Each row is a point on a tangle of strands that fork, close into loops and nearly touch. The rows are in no order.
In the rows, zero is written as 128.
Points whose rows are less than 164 apart are linked; no others are. Some points are linked to none.
<315>: [117  80  54 162 121  97 179 142 133 162 133 121  97 145 104 129  99  98
 109 112 144 144 142 125 132 169 114 120 115 151 134 136  90 126 138  86
 135 161 105 153 104 102 109 135 133 127 200 157]
<303>: [ 94 158  99 104 104 164 171 118 143 118 139 104 135  98 127 158  67  58
 140 153 117 136 112  93 103 146 125 122 130 152 167 125 111  96 139 156
 100 114  77 132 113 158 177 137 119 103  83 136]
<1151>: [149 149 140 137 143 122 165  89 140 178 118 146 170 148 104 135  80 139
 143  84 157 163 106 118  99 128  77 117  93 152 106 121 114 138 122 105
 117 120 151  94 186 140 123 120 164 107 117 128]
<1192>: [161 122 104 198 134 156 136 125 130 132 184 155 138 150 159 131  96 152
 134  90 135 106 188 174 135 165 160 112 200 153 127 106  80 110 101  50
  72 131 135 119 104  65 125 140 157 119 129 138]
<867>: [144 141 192 118 117 147  97 146 141  93 121 130 131 134 132  63 156 165
 123 130 138  96 111 130 145  85  91 170 162 127 116 120 166  76 126 120
 112 109 143  78 141 157 150 145  90 112  47 117]
<187>: [142 184 136 211 155 164 143 102 139 151 185 172 159  98 117 103  50 164
 192 119 164 173 158 110 109 110 115  63 146 177 138 107  71  72 128  92
 117 135  95 110 142 143 193 102 109  91 107 132]
<950>: [127 140 153  75 181  96  98  92 103 153 113 123 203 128 100 107 133 106
 116 160 158 160  89 109 120 166 109 132 107 134 132 122 152 154  94 154
 138 129 145 128 182 120 126 136 172 143 103 112]
<854>: [136 155 191 118 127 163 112 139 124 114 111 135 133 125 110 100 129 159
 148 130 139 129 115 114 140  87 120 148 125 122 126 113 125  54 134 101
  95  97 139 106 150 181 157 117  79  99  64 118]
<1035>: [ 81 106 129  87 179  90  97 115 118 142  87 136 135 111 130 187 186 162
 164 129 124 128 102 157 140 113 119 131  99 128 119 124 142 223 119 164
 181 179 140 160 171 120 100 109 173 147 172 108]
<1343>: [130 130 146  97 133 101 141  84 139 150 118 117 147 123 100 193 119 163
 160  93 110 166 111  79 132 105 163 151  89 100 119 133  72 134 124 134
 108 107 132 132 133 163 142 108 101 112 165  87]
<954>: [156 126 124 187 137 174  92 148 169 140 190 113 158 129 170  42 140 137
 145 137 183 124 141 127 134 138 117 134 168 167  92 114 127  71 122  88
 107 134  95  50 104 116 156 163 123 106 117 128]
<637>: [124 110 128  97 139 114 127 101 153  96 134  99  96 139 124  90 153 151
 129 122 105  99 148  83 187 149 203 170 127 107  71 162 103  89 165 140
 101 113 127 142 136 144 112 121  96 138 183  94]
<1122>: [150 152 118 105 166 149 117 119 113 154 138 119 214 117 117  78 118 102
 148 152 198 161 124 138 128 168  94  97  99 161 128  91 152 128  92 144
 124 170  88  74 137 129 171 170 129 109  89 147]
<476>: [129 113 146  91 163 109  93  82 155 153 143 100 158 103 132  69 109 112
 151 142 166 184  94  71 132 177 170 150 100 135 102 141  69  65 160 113
  95  77 140 120 156 115 140 122 131 103 159  83]
<1060>: [ 95  84 141  42 155  60  77 139  80  92 109 101 140  83 158 180 164 131
  76 204 120 134 113 150 174 143 128 119 109 124 166 144 155 199 138 176
 180 133 176 178 141 122 145 111 106 151 160 119]
<252>: [131 139 101 117 136 176 119  90 119 159 107 139 152 120 148 198 132 115
 139 107 140 131  94 204  86 132 108 106 168 115 145  76 144 183  85 144
 135 154 118 105 123  79 130 176 171 102  86 131]
<627>: [143 175 127 232 124 142 140 185 126 115 140 150  87 119  93  93 103 159
 128 121  74 111 184 117 116  83 169  89 169 160 194 158 129 105 150  86
  94 116 117 149  90 147 135  67 137 129 129 146]
<97>: [141 135  63 118 167 110 104  85 109 155 115 101 170 132 111 105 117  74
 117 156 141 143  73 129  93 173 141 109 144 135 157 108 104 156 144 172
 129 146 129 133 133  99 128 166 158 138 173 114]
<1328>: [123 176 130 178 140 159 178 106 143 136 164 158 160  96  97 124  36 120
 203 125 130 164 175  81  98 107 106  98 106 190 143 120  92  96 129 105
 115 121  87 126 141 169 183  69  99 104  92 132]
<214>: [117 147 161 165  97 112 103 151 166  92 124 120  90 150 152  27 143 178
  82 133  99  60 128 132 129 106 153 193 160 152 122 142 135  91 135 115
 120 105 162 124  95 139 152 110 108 108 151  92]
<922>: [146  83 148 105 166 121  49 125 145 142 119  73 140 110 150  63 214 149
 124 150 151 146 107  90 152 149 160 171 125 112  90 125 143 103 147 157
 155 120 124 101 128 116 116 149  76 138 146  95]
<792>: [134 137 115 171 118 133 130 105 137 155 136 173 108 143 108 133 103 146
 136  90 105 123 113 144 109 109 145 117 146 130 132 130  46 105 141  87
  92 135 127 146 141 125 138 126 133 122 134 129]
<251>: [109  88 147  61  94  90 151 149  77 116  66 108  97 140 153 201 137 120
  90 138 123 148 140 143 150 139 107 137  92 103 127 166 143 141 119 112
 169 130 146 161 117 137  84 103  95 118 185 120]
<776>: [ 80 121 172  46 137  76 132 132 105  72 110 142 111 119 135 150 137 121
 127 159 127  76 129 150 167 144 115 136 125  87 101 177 180 184 134 174
 172 146 153 158 164 117  74 143 184 171 104 133]
<1266>: [150 117  95 204 110 123 122 147 130 136 147 168  96 160 114 115 114 155
 123  69 112 106 161 179 128 135 141 124 156 136 130 129  79 107 123  52
  98 138 128 134 113 103  97 126 153 150 149 159]
<1336>: [135 109 113 143 143 101  89  69 171 172 162 128 157 124 146  68 109 133
 166 133 182 177 101  81 111 167 155 131 126 143  92 135  54  79 166 106
  95  89 137 122 176  81 123 119 135 131 196  94]
<1243>: [116 118 166  62 149 100 126 126 110 132 115 118 151 137 123 115 150 117
  96 146 143 128 112 117 150 155 104 145 110 112 108 152 154 135 119 130
 125 126 154 140 162 137 101 136 134 148  92 116]
<1346>: [134 140 135 191 141 182  58 112 129 173 142 154 137 146 157  61 184 179
 142  88 136 131 119 143 131 127 123 153 189 110  90 110 155 124  82 107
 141 138 112  68 149  99 123 152 142 132  95 145]
<581>: [142 104 117 138 123  93 138 156 114 156  96 124 108 172 123 117 161 169
 106 100 132 142 144 134 145 149  91 160 122 129  97 142 106 125 128  76
 148 151 143 136 135 132  81 128 107 151 164 131]
<201>: [120  98 113 111  83 104 169 177  86 119  69 139  72 149 124 168 127 110
 101 120 146 136 151 163 136 149  78 150  78 121 127 167 158 124 123  81
 181 159 141 144 118 111  80 110 149 101 180 158]
<572>: [135 141 103 132 155 123 177 108 121 161 109  78 168 113 103 162  70  92
 148 119 134 198 107  66  93 131  92 107  78 172 143 100 126 164 123 132
 135 104  96  95 107 156 154 115 115  91 134 124]
<845>: [144 133 106 162 116 139 126  97 128 175 115 168 115 139 117 173 125 152
 140  72 116 136  93 151  96  98 130 120 106 107 119 114  88 148 118 127
 124 146 118 126 131 134 118 125 126 131 144 139]
<1205>: [161 120 112 199 110 124 196 139 129 168 138 161 100 144 113 152  54 159
 122  72 147 128 149 136 116 119  81  93  96 157 127 135  93 136 136  85
 149 170 133 112 135 135 127 108 179 100 157 156]
<787>: [145  90  94 118 157 109 128 158 116 144 153  76 140 126 119  65 155  90
  76 170 152 152 156  93 167 192 127 115  96 149 135 142 151 134 140 112
 127 140 122 145 109 109 135 139  83 135 162 149]
<482>: [107 121 174  29 125 103 124  96 124 112 111 101 128 122 134 154 110 157
 117 135 139 141  95  88 159 150 148 163 126  83 129 154  87  82 159 136
  99  86 150 140 157 167 140 134 105 108 118  80]
<725>: [132 143 132 169 112 131 137 169 158 121 135  70 102 141 134  73 160 146
 106 148 100 140 159  60 138 112 139 188 130 155 131 121 140  94 119 116
 128 101 113 112  81 160 147  93  37 127 149 110]
<758>: [111 198 145 157 129 208 138 128 139  64 160 150 113  92 136 151  73 106
 153 134  75  97 199 137 108 129 189  80 173 141 178 110 127  72 111 107
  86  85 131 154 110 136 173 119 118 113  36 134]
<1218>: [157 157 133 205 100 127 129 176 116 112 103 170  73 141  99 116 111 164
 118  91  76 118 154 156 123  56 180  95 129 134 163 161 130 114 144  93
  87 131 146 138 107 152 103  72 163 131 121 150]
<1062>: [133 154 124  76 158 147 129  95 129 131 119 125 192 125 108  94  97  67
 127 161 161 144  88 131 109 155 107 115 124 150 135 113 160 113  95 157
 106 134 120 102 148 131 142 162 158 126  82 135]
<813>: [145 116 177  82 106  90 123 153 103  89  86  96 119 160 158 159 183 186
  95 141 110 110 136 129 169  95 117 169 168  99 117 138 159 135 119 151
 162 127 143 127 105 149 107 118  25 134 166 105]
<902>: [162 116 148 129  89 189 151 150 125 109 139 144 128 116 140 161 113 110
 119 101 136  86 154 190 129  98 118  98 146 112 136 102 181 139  88 117
 100 148 150 104 113 120 120 146 158 102  17 148]
<1195>: [ 97 122 110 118  84 141 183 134 130 115 130 141  73 133 131 164  81  77
 115 117  89  99 111 134 115 116 137 138  98 124 141 169 133 115 139 127
 113 113 106 159 118 127 119 128 176  89 131 147]
<571>: [137 161 115 181 118 164 206 116 148 139 159 143 140 110 110 152  41  94
 169 111 128 150 160  94  92  98  98  90  87 181 147 121 119 132 110 125
 121 142  82 111 121 165 166  82 140  98 104 146]
<425>: [135  99  99 116 162 103 129 167 102 146 142 115 164 124 119 101 151  94
  80 169 151 125 142 132 152 186  82 100  80 167 151 150 171 176 110 114
 148 168 151 141 129 116 123 145 162 142 147 152]
<608>: [110 108 166  15 111  92 126 108  98 129  93  77 151 122 146 212 110 147
 106 139 143 151  75 113 140 118 122 140 121  75 140 146 126 144 150 164
 148 113 154 146 125 151 126 122 111 112 122 106]
<1059>: [ 93 114 164  58 120 115 157 116 110  88 124 130 115 128 129 142 138 110
 105 143 120  87 122 137 160 117 135 145 109  90 100 173 173 147 129 151
 126 117 144 142 149 155  85 150 148 148  92 135]
<493>: [147 120 106 146 109 142 161 132 137 123 148 164 137 152 148 159  81  99
 133  87 132  95 173 201 108 176 128 115 163 139 131 126 115 129  87  78
  82 140 151 122 125  68 109 154 217 117  99 134]
<170>: [135 164 188 171 158 172  72 116 146 140 138 157 143 126 118  58 130 181
 175 123 143 130 104 114 115  79 148 140 137 144 103 128  94  46 137  81
 115  87 148 104 154 149 148 119 120  92 122 108]
<1068>: [142  91 161  79 111  83 126 161  93 118  68  84 119 153 163 167 188 160
  85 140 114 162 155 125 171 144 118 127 146 105 127 137 141 141 103 107
 160 120 158 134 119 141  94 121  28 123 192  92]
<103>: [128 217 150 174 141 189 114  94 157 111 161 190 137 105 104 126  92 126
 175 136  98 139 163 141  87 107 198  76 163 136 153 110  94  70 119 106
  79  97 126 136 125 123 179 109 112 120  76 127]
<665>: [157 138  95 125 136 142 161 105 133 140  93 110 144 153 130 147  85  62
 147 116 103 143  77 111  76  81  74 101 120 149 138 140 146 150 136 139
 138 116 121 112 142 113 114 138 209 100 166 114]
<653>: [138 155  81 192 104 160 171  94 162 127 171 169 106 101 135 179  72  78
 152 123  79 141 158 139  69 121 182 108 147 145 157 115  92 136 101 127
  87 123  92 145  78  76 137 113 138 132 129 135]
<873>: [160 104 156  87 153 135  36 140 128 142 119 107 150 102 153  65 193 140
 129 154 186 144  79 110 139 165 118 156 136 110 112 132 134  87 141 149
 150 126 130  92 151 106 136 181 103 141  90 110]
<144>: [ 83 105 118  78 178 117 105 113 112 103 101 128 143 101 144 171 158  94
 141 179 109 113  73 153 118  95 134 112 109 145 145 118 173 212 129 202
 154 140 139 151 140 122 123 115 190 136 172 105]
<811>: [106 160 157 111 106 165 146 110 138  65 148 141 115 121 120 161 122 143
 134 125 106  71 141 114 162  74 187 139 131  79  96 138 156 106 128 189
 108 106 133 126 118 193 118 123 113 165  87 129]
<1038>: [120 113 170  57 104 119 125 128 122  70 136 116 121 105 147 141 144 142
  91 141 149  87 100 131 156 118 114 131 169  56 115 143 151 110 160 179
 139  98 139 121 129 148 148 176  59 170  81 141]
<1191>: [135  97  82 152 120 106 188 153 114 163 100 132  94 150 119 168  86 122
 111  87 145 140 131 143 111 144  71 121  76 150 130 141 117 144 134  92
 170 162 134 131 110 114 107 124 161 108 188 147]
<460>: [144 100 103 125 120 144 116 139 139 147 130 116 108 122 133 111 160 123
 105 133 139 114 111 126 128 161 143 136 154 100 128 103  89 102 158 125
 112 138 107 127 106 129 146 172  80 139 108 124]
<1351>: [124 134 150  41 151 105 110  80 128 127 108 107 156 112 122 116 106 115
 141 140 161 156  67  85 133 163 159 154 122  99 143 126  88  71 145 162
 100  91 133 125 167 141 154 155 135 111 119  85]
<1159>: [108 149 137 155 149 175  73  89  91 181 123 164 135 121 120 126 197 171
 164  75 138 149  95 149 153 125 134 134 165  63 106 105 144 144  83 150
 156 148 109  90 167 113 131 152 117 134  98 154]
<676>: [114  96 159  46  92 110 137 136 107 126  89 126 112 129 154 206 112 140
 118 130 151 108  71 165 116  96  92 139 135  71 131 141 127 149 152 155
 166 143 150 157 133 133 114 131 124 132  94 133]
<1260>: [126  94 151  78 124 122 115 161 113 106 121 137 128  98 140 158 193 125
 109 167 143  95 113 171 142 106  74 106 141 106 143 122 186 181 137 155
 155 148 149 136 130 125 122 150  94 147  71 170]
<700>: [116 145  62 129 159 147 108  70 122 177 119 117 166 107 113 142 168 113
 158 137 153 169  68 143  80 149 161 112 146 112 153  67 102 161 126 190
 130 152  98 112 125 103 141 170 112 122 167 120]
<1065>: [151 172 126 234 141 169 121 157 147 137 178 139 105 116 118  91 114 158
 134 122 105 118 177 111 125 108 166 107 185 153 172 107  92  94 137  79
 101 128  95 128  85 130 166  93 100 135 110 123]
<980>: [ 90  96  90  53 152  72 107 106 107 100  96  66 120 126 120 172 132  95
 125 138 103 128 114 138 165 160 168 134  88 131 142 155 123 179 159 179
 162 140 132 182 115 116 111 124 152 129 233 100]
<1363>: [146 148 106 226 106 123 129  81 160 161 204 209 145 160 129 100  73 166
 157  93 147 151 151 133 122 108 110  68 151 169  92 125  90 120 120  68
  89 121 137 117 156 103 114 114 145 140 173 159]
<1083>: [114 122 111 111 150 119 117  70 148 140 137 163 161 138 107 122 164 105
 151 120 121 109 116 155 116 137 165 128 124 120  92 116 116 166 110 155
 110 152 117 136 142 106  93 151 149 159 158 132]
<226>: [124 135 110 203 104  86 110 160 156 110 124 123  87 181 121  39 136 186
  90 104  86  90 149 147 143 100 176 186 164 149 124 121 139 103 116 110
 118 124 131 132  88 127 115  97 119 138 193 132]
<1000>: [101 139 152  77  88 148 123 142 133  64 142  89 111 112 147 140 154 127
 101 158 132 107 132  78 152 125 150 151 148  80 125 129 126  81 180 178
 119  76 122 124 113 176 166 152  28 157  88 125]
<765>: [140 103 104 161 142 129 150 165 143 140 162  69 127 135 127  61 162 115
 111 159 136 154 161  58 155 153 129 146 124 161 108 128 142 102 136 101
 118 113  99 121  92 130 131 116  56 128 164 129]
<212>: [119 164 124 170  90 199 166 149 146 102 164 150  94  96 130 171  70  95
 148 126  83 104 172 130 107 103 157  91 132 149 186 137 120  92 121 121
  96 115 113 154  96 151 166  89 144 106  53 151]
<8>: [141 169 108 196 106 160 140  90 163 117 176 172 105 114 111 160 117  96
 155 122  72 130 170 125  98 104 230 112 138 120 133 109  93 131 109 139
  82 111 103 137  94 113 126 108 108 178 132 131]
<1395>: [154 129 134 219 122 123 197 156 123 144 145 166 104 121  96 123  64 172
 117  99 122 135 187 106 138  98 111  83 109 171 144 158 102 108 145  59
 135 144 137 136 123 163 133  66 140 103 146 158]
<491>: [152 150 125 179 102 174 181 160 131 128 154 144 125 124 113 130 100 119
 129 117 120 113 171 116 132  97 121 102 117 145 145 120 126 110 112 106
  97 146 105 110 101 169 152  97 118 110  67 152]
<803>: [123 173 128 122 126 153 138  63 145 144 133 151 159 119  97 140 126 113
 186 128 142 166  94 105 103 112 170 142 107 122 125  90  92  93 111 165
  93 114  95 108 143 144 148 143 100 129 120 122]
<316>: [119 171 132 130 108 170 141  82 160  90 159 162 121 115 108 181 134 110
 158 122  97  91 152 125 125  96 217 127 120  88 106 112 121 126 110 189
  94 110 113 136  98 162 123 136 116 162 117 119]
<584>: [150 138 115 128 150 166 111 141 134 146 157 117 177 117 127  81 131 109
 160 141 191 159 136 118 132 162 111 116 114 151 115  98 123  81 112 116
 109 153  75  63 120 130 176 165  89 114  84 136]
<82>: [132 203 156 208 134 167 101  79 159 145 182 196 159 102 111  89  86 150
 205 142 131 171 140 126  89  96 170  69 161 153 137 112  70  63 128  87
 105 104 115 144 144 100 182 109  95 105 127 128]
<825>: [117 124 100  76 160 119  93  91 103 122 116 109 160 104 126 127 133  68
  97 171 140 108  67 151 108 170 149 102 145 113 161 102 143 160 138 204
 137 139 132 140 126 106 144 181 146 155 118 113]
<967>: [140 127 121 124 104 109 138  90 136 145 106 138 124 132 117 209  99 137
 154  91  96 141  73 103 100  78 147 140  89 106 128 131  67 132 135 154
 129 134 119 142 125 157 139 112 128 110 162 116]
<515>: [114 132  94 109 163 147 102 109 111 146  88 136 148 124 138 176 143  94
 145 136 121 127  59 180  75  98 104 104 145 125 152  92 150 200 116 179
 156 146 119 120 138  97 124 153 198 118 147 110]
<111>: [137 126 137  95 127 120 166 119 127 160  92 116 151 154 118 150  83  99
 117 108 151 147 102 125  97 120  56 130  83 146 129 145 151 159 128 119
 130 126 155 122 167 138 111 123 196 102 120 116]
<385>: [183 139 132 201 111 182 160 168 123 124 146 141 127 124 142 157  82 138
 127  84 121  98 182 177 132  87 153  74 136 138 156 117 132 124  97  85
  87 165 134 103 107 131 143 107 180  93  58 151]
<16>: [ 98  98 112  92 150 105 156 153  93 134 101  96 121 117 130 162 127  81
  87 159 116 148 110 123 124 125 107 116  57 150 154 143 192 200 119 135
 159 110 144 153 111 122 121 105 166  97 190 132]
<1337>: [122  90 158  88  90 159 141 161 124  94 135 142 112  96 155 182 141 108
 122 136 132  75 124 196 127  86  94  92 146  86 133  97 211 181 117 160
 145 126 145 129 102 100 120 150 132 123  40 174]
<518>: [113 116 129 124 121 128 199 140 117 154 107  94 119 116 118 186 100  93
 116 119 113 177 137  88 112 105 100 112  41 146 132 136 164 172 119 124
 150 108 115 129  94 146 123  86 129  84 156 134]
<1394>: [144 138 104 138 125 158 141 103 141 161 133 158 154 144 136 153 105 111
 133  96 149 121 126 190  94 154 118 109 159 128 125 101 118 145  84  99
 101 152 130 108 136  87 111 160 185 119  96 137]
<148>: [134 118 142 129  79 103 141 166 108  73  91 112  82 158 136 129 180 161
  82 131  92  75 143 149 161  90 131 172 166 108 136 139 167 128 121 153
 150 127 138 135  85 149 104 126  62 145 149 134]
<1268>: [126 117  90 101 145 109 112 126  97 107  86  94 121 170 132 161 107  64
 145 136  84 124  75 130  97 105  98 128 114 130 140 157 143 169 157 160
 164 115 126 149 131 102 104 141 215 120 202 103]
<544>: [108 112  94  91 136 107 143 153  83 114  80  91  92 153 140 153 109  76
 123 143  95 141  96 123 117 106  88 138  75 144 148 159 188 175 146 138
 178  96 118 152 121  97 113 112 217  85 228 118]
<368>: [123 118 140 109 156  83 130  90 133 179 108  81 146 110 109 157 125 168
 132 103 122 232 126  75 115 141 137 118  81  99 120  95 105 153 120 111
 133  92 127  96 114 164 130 118  84 102 156 103]
<941>: [ 93 140 141  93 146  52  98 156  71 107  99 103 142 148 119 139 116  85
  95 161 109 137 138 157 119 194  90 165  87 137 146 179 173 178 133 150
 178 132 165 184 159  93  87 118 216 156 163 118]
<702>: [ 96 134 136 106 126 139 131 108 146  85 147 134  97 131 137  58 148 130
 105 130 108  65 141 114 158 155 175 154 149 113  79 162 120  83 162 128
  93  81 131 130 158 151 115 157 133 146 129 109]
<900>: [138 111 185  54 131 110  76 125 131 109 114 129 125 107 146 119 165 173
 132 144 172 101  81 121 155 133 112 153 176  59 111 126 126  91 151 163
 155 120 139 112 165 127 139 183  93 168  70 105]
<154>: [108  77  95 102 138  92 129 125 136 104 107 103  98 147 108 110 176 129
 125 119 111 100 154 140 179 165 184 150 123 108  92 143 112 130 154 145
 142 155 120 168 116 126  83 132 104 169 207 124]
<509>: [139  99 122 124 112 102 122 185 128 118 139 136 127 162 129  76 168 112
  97 139 140  90 179 159 148 196  86 143 160 128 112 158 156 124 134  99
 132 151 142 122 128 100  95 173 164 158 111 146]
<1188>: [ 98  97 164  51 154  88  97 143  98 101 114 133 146  76 152 172 178 145
 109 199 140 114  90 152 149 116  93 109 132 104 145 128 171 202 147 178
 177 138 162 145 153 125 142 131 104 157  98 145]
<1147>: [173 117 153 106 123 123 117 171 139 107 140  99 142 140 136  61 178 133
  98 149 142 110 139 105 152 136  65 143 146 145 124 150 168 108 124 117
 127 139 137  88 115 133 146 152  87 114  91 130]
<1179>: [108 143  91 119 130 129 167 103 141 149 137  87 147  92 107 142  86  87
 161 142 127 188 125  45  97 158 131 143 107 159 153 112  93 113 138 136
 109  98  79 131 119 156 163 108  95 115 117 119]
<753>: [102 128 101  79 105 145 147 117 122 124 108  83 138 112 132 196  94  82
 124 146 130 139  62  91  86 109 130 125 132 112 165 111 103 115 154 185
 129 110 107 136 102 158 161 144 122 110 102 130]
<664>: [170 106 134 160 127 132 121 182 162 127 165 105 162 159 155  30 156 144
 108 144 163  97 167 109 155 141  73 147 153 170 106 147 153 102 119  86
 115 150 130  68 114 129 139 147 135 118 124 130]
<22>: [135  88 152  77 178 102  63 127 126 125 119  66 156 103 142  94 211 131
 106 172 133 166 134  90 171 158 171 140  96 105 106 116 160 141 134 157
 146 114 135 135 116 129 131 126  60 138 155  95]
<535>: [160 172 109 201 117 182 101 160 138 131 154 121  99 121 129 137 140 155
 122 115 106 123 152 117 119 110 173 130 167 120 168  81  97 102 126 121
 110 125  99 107  75 143 168 123  77 153  80 131]
<1361>: [109 109  95 169 122 125 186 111 152 143 200 130 133 122 123  72  91 100
 129 150 150 145 160  78 146 166 128 107 146 179 118 147  97 101 142  97
  83 115  87 150 119 111 132 110 122 127 168 145]
<1290>: [131 106  97  88 161 107  91 140  95 118 148 114 160  91 127 119 153  81
  81 195 144 113 103 154 144 174  89  95 110 150 180 124 156 172 132 170
 155 153 151 150 138 109 171 158 123 137 106 138]
<869>: [129 106  98 207 138 130 189 156 154 150 194 113 125 128 112  75 112 131
 130 141 146 155 187  62 153 142 119 119 123 177 115 126 121 102 128  92
 116 136  86 126 104 143 132  96  84 137 160 149]
<41>: [150 126 104 171  76 124 148 126 138 135 114 187  93 163 125 148  78 108
 157  65 104 118 123 186  80  93 108 112  83 142 115 127 128 157 109 105
 130 141 134 133 128  82 101 114 223 110 160 152]
<13>: [129 114  72 126 145 112 149 107 132 167 152 108 148 141 118  91  94  79
 112 137 150 143 107 111 112 187 121 113 128 157 139 131  96 135 142 126
  99 142 106 144 132 102 124 142 153 134 164 136]
<463>: [137 139 111 184  78 124 171 183 126  97 118 106  75 145 118 103 151 144
  83 142  85  98 169  98 153 108 141 167 152 141 164 146 155  96 125 114
 130 125 121 130  82 158 130  95  63 125 145 147]
<1295>: [102 112 149  63  98 149 126 113 127 122 112 123 135 111 140 206  93 121
 129 123 149 104  44 164 102  92 118 121 161  70 146  91 126 125 144 185
 135 123 132 131 120 140 147 159 128 134  68 134]
<1292>: [153 133  88 220  95 136 164 118 148 142 160 184  96 120 117 171  56 108
 145  85  97 141 144 153  85  94 146  84 116 152 145 120 102 151 102 102
 109 138  98 132  84  75 125 110 172 117 162 154]
<743>: [130 117 128 161  83  87 115 192 143 100 114 137 105 185 135  48 164 160
  97 108 117  77 174 169 138 167  90 193 188 143 112 149 159 109 123  89
 138 134 159 111 124 103  91 148 160 149 129 133]
<638>: [125 112 120 129 159 120 131 132 110 184 109  92 133 123 119 158 172 174
 118 106 138 195 122  97 129 131 118 125  86 109 114  98 123 154 119 115
 151 127 134 115 117 157 118 119  54 118 152 124]
<647>: [ 86  98 119  95 204  68  68 135 123 137  97 119 142 115 129 128 212 178
 148 149 129 155 148 140 170 174 143 141 119 127 100 122 126 186 124 146
 186 182 144 176 188 108 100 120 134 174 177 106]
<963>: [127 180 123 165 100 186  96 165 148  98 149 118 106 120 131 102 138 123
 151 159 112 119 167  77 120 119 149 158 158 140 160  88 100  68 148 141
 124  85  98 103  90 170 185 109  52 159  57 121]
<1281>: [ 97 161 129 122  89 166 145 144 142  75 152  92  94 115 143 115 151 120
 110 161 101 109 166  58 145 136 159 166 141 128 145 139 122  83 170 150
 114  72  98 134 116 177 165 123  39 148  82 125]
<292>: [149 130 140 178 111 126  82 157 144 137 125 138 125 166 146  57 176 187
 117  98 121  87 146 155 127 130  93 176 200 126 107 115 160 135  98 106
 134 142 140  83 132 101 114 151 152 135  89 133]
<247>: [130 136 113 162 147 164 113 107 111 177 126 155 134 129 112 139 177 166
 137  87 130 149  99 137 119 105 132 126 114 100 113  88 131 150 104 134
 137 150 108 106 134 152 120 135  92 137 121 147]
<7>: [122 124 139 115  76 101 140 130 126 112  93 174  82 172 116 157  95 109
 164  72 103 112 128 188  97 102  98 152  74 110 108 147 137 146 126 125
 145 140 151 160 147 102  78 100 235 120 147 131]
<412>: [134  88 154  53 171  70  66 134  84 114 121  90 145  96 145 119 189 126
  67 198 119 160 142 115 182 180 134 120 105 116 152 139 160 172 121 151
 160 113 179 168 147 119 143 122  76 144 146 111]
<757>: [150 169 125 177 151 151 144  81 136 185 156 167 160 125 111 117  69 177
 163  76 174 185 112 104 111 123  99  96  98 155 107  98  88 110 125  98
 123 125 117  80 175 148 155 122 121  95 124 142]
<167>: [147 137 149 156  84 142 154 154 108 108 102 159  70 134 118 165 112 143
 111 110  91 114 138 137 135  58 158 125 103 109 141 159 122 115 140 115
 111 121 140 156 114 175 110  72 123 126 112 142]
<430>: [117 105 172 108 119 115 125 165 108 132  92 151 114 122 141 146 187 146
 134 153 140 102 131 169 134 114  62 112 126 116 120 126 179 207 116 124
 177 176 161 142 172 100  76 122 157 145  71 155]
<118>: [120 125 160 141 119 147  90 130 171  81 127 123 100 125 156  33 152 145
 101 129 113  52 130 126 139 126 166 171 182 118  90 131 123  76 155 124
 108  85 144 108 123 135 141 154 116 133 117  85]
<1354>: [160 118 117 188 140 172  99 135 161 143 193 143 155 146 181  74 124 156
 140 124 169 105 171 150 137 154 136 119 210 158 109 109 103  83 115  53
  89 131 123  81 109  88 144 146 159 115 125 121]
<234>: [ 96 132 130  76  96  92 128 111 135  76 103 162 109 162 125 158 110  85
 174  93  88  96 116 168 112 103 109 152  96 110  97 164 154 170 131 175
 161 139 140 156 147  91  78 136 252 134 163 112]
<972>: [129 105 170 120 127 119 145 131 106 156  74 146 122 133 122 160 160 162
 133 108 134 128 134 153 136  79  82 125  85 111  99 130 177 198 103 122
 166 157 161 143 170 136  71  98 151 129 100 145]
<60>: [133 126 110 175 146 131  73  94 151 206 171 154 144 149 159  80 128 170
 161  94 188 171 105 109 115 161 115 132 142 136  77 131  75  84 147  94
 127 118 135 102 187 102 111 145 135 136 180 128]
<1070>: [ 89  87 119  96 172  61  92 159 122 100  83 110 118 149 124 112 218 157
 134 141 121 128 170 167 175 162 139 156 131 136  97 134 140 161 131 129
 187 183 145 176 150 109  74 128 118 187 191 120]
<857>: [ 83 145 179  73 150  40 102 156  95  88  98 120 129 127 119 153 142 116
 123 176 121 113 147 150 146 192 101 151 108 106 111 175 162 183 140 167
 182 155 155 190 176  93  86 121 195 185 127 115]
<547>: [133 131 169 119  86 155 138 148 116  90 116 151  90 132 132 187 121 147
 111 114 105  81 121 156 137  52 158 139 128  76 122 139 148 126 139 153
 120 119 144 147 105 171 115 107 118 142  83 151]

A tip is a point with one link. Name the tips that can be reached along the links from each point below, in the order of the rows.
<154> => <170>, <226>, <941>, <509>
<148> => <700>, <1395>
<518> => <234>, <972>, <60>

A piece is all that can be reached along the links. How many separate loops has the piece of each point below (a circle has one, a figure eight two, a Y none), and how many tips (points with one link)?
<111> => loops 1, tips 3
<941> => loops 1, tips 4
<463> => loops 2, tips 2

Name the points in between on the shortest way along the links from the first point to the second, in order.
<247>; <637> => <845> > <792> > <1266> > <1192> > <493> > <1394> > <252> > <515> > <144> > <1035> > <647> > <1070> > <154>
<972>; <518> => <430> > <1260> > <1337> > <902> > <385> > <491> > <571> > <1328> > <187> > <757> > <1151> > <111> > <665> > <1268> > <544> > <16>
<201>; <765> => <1191> > <315> > <13> > <1361> > <869>
<792>; <743> => <845> > <247> > <1159> > <1346> > <292>
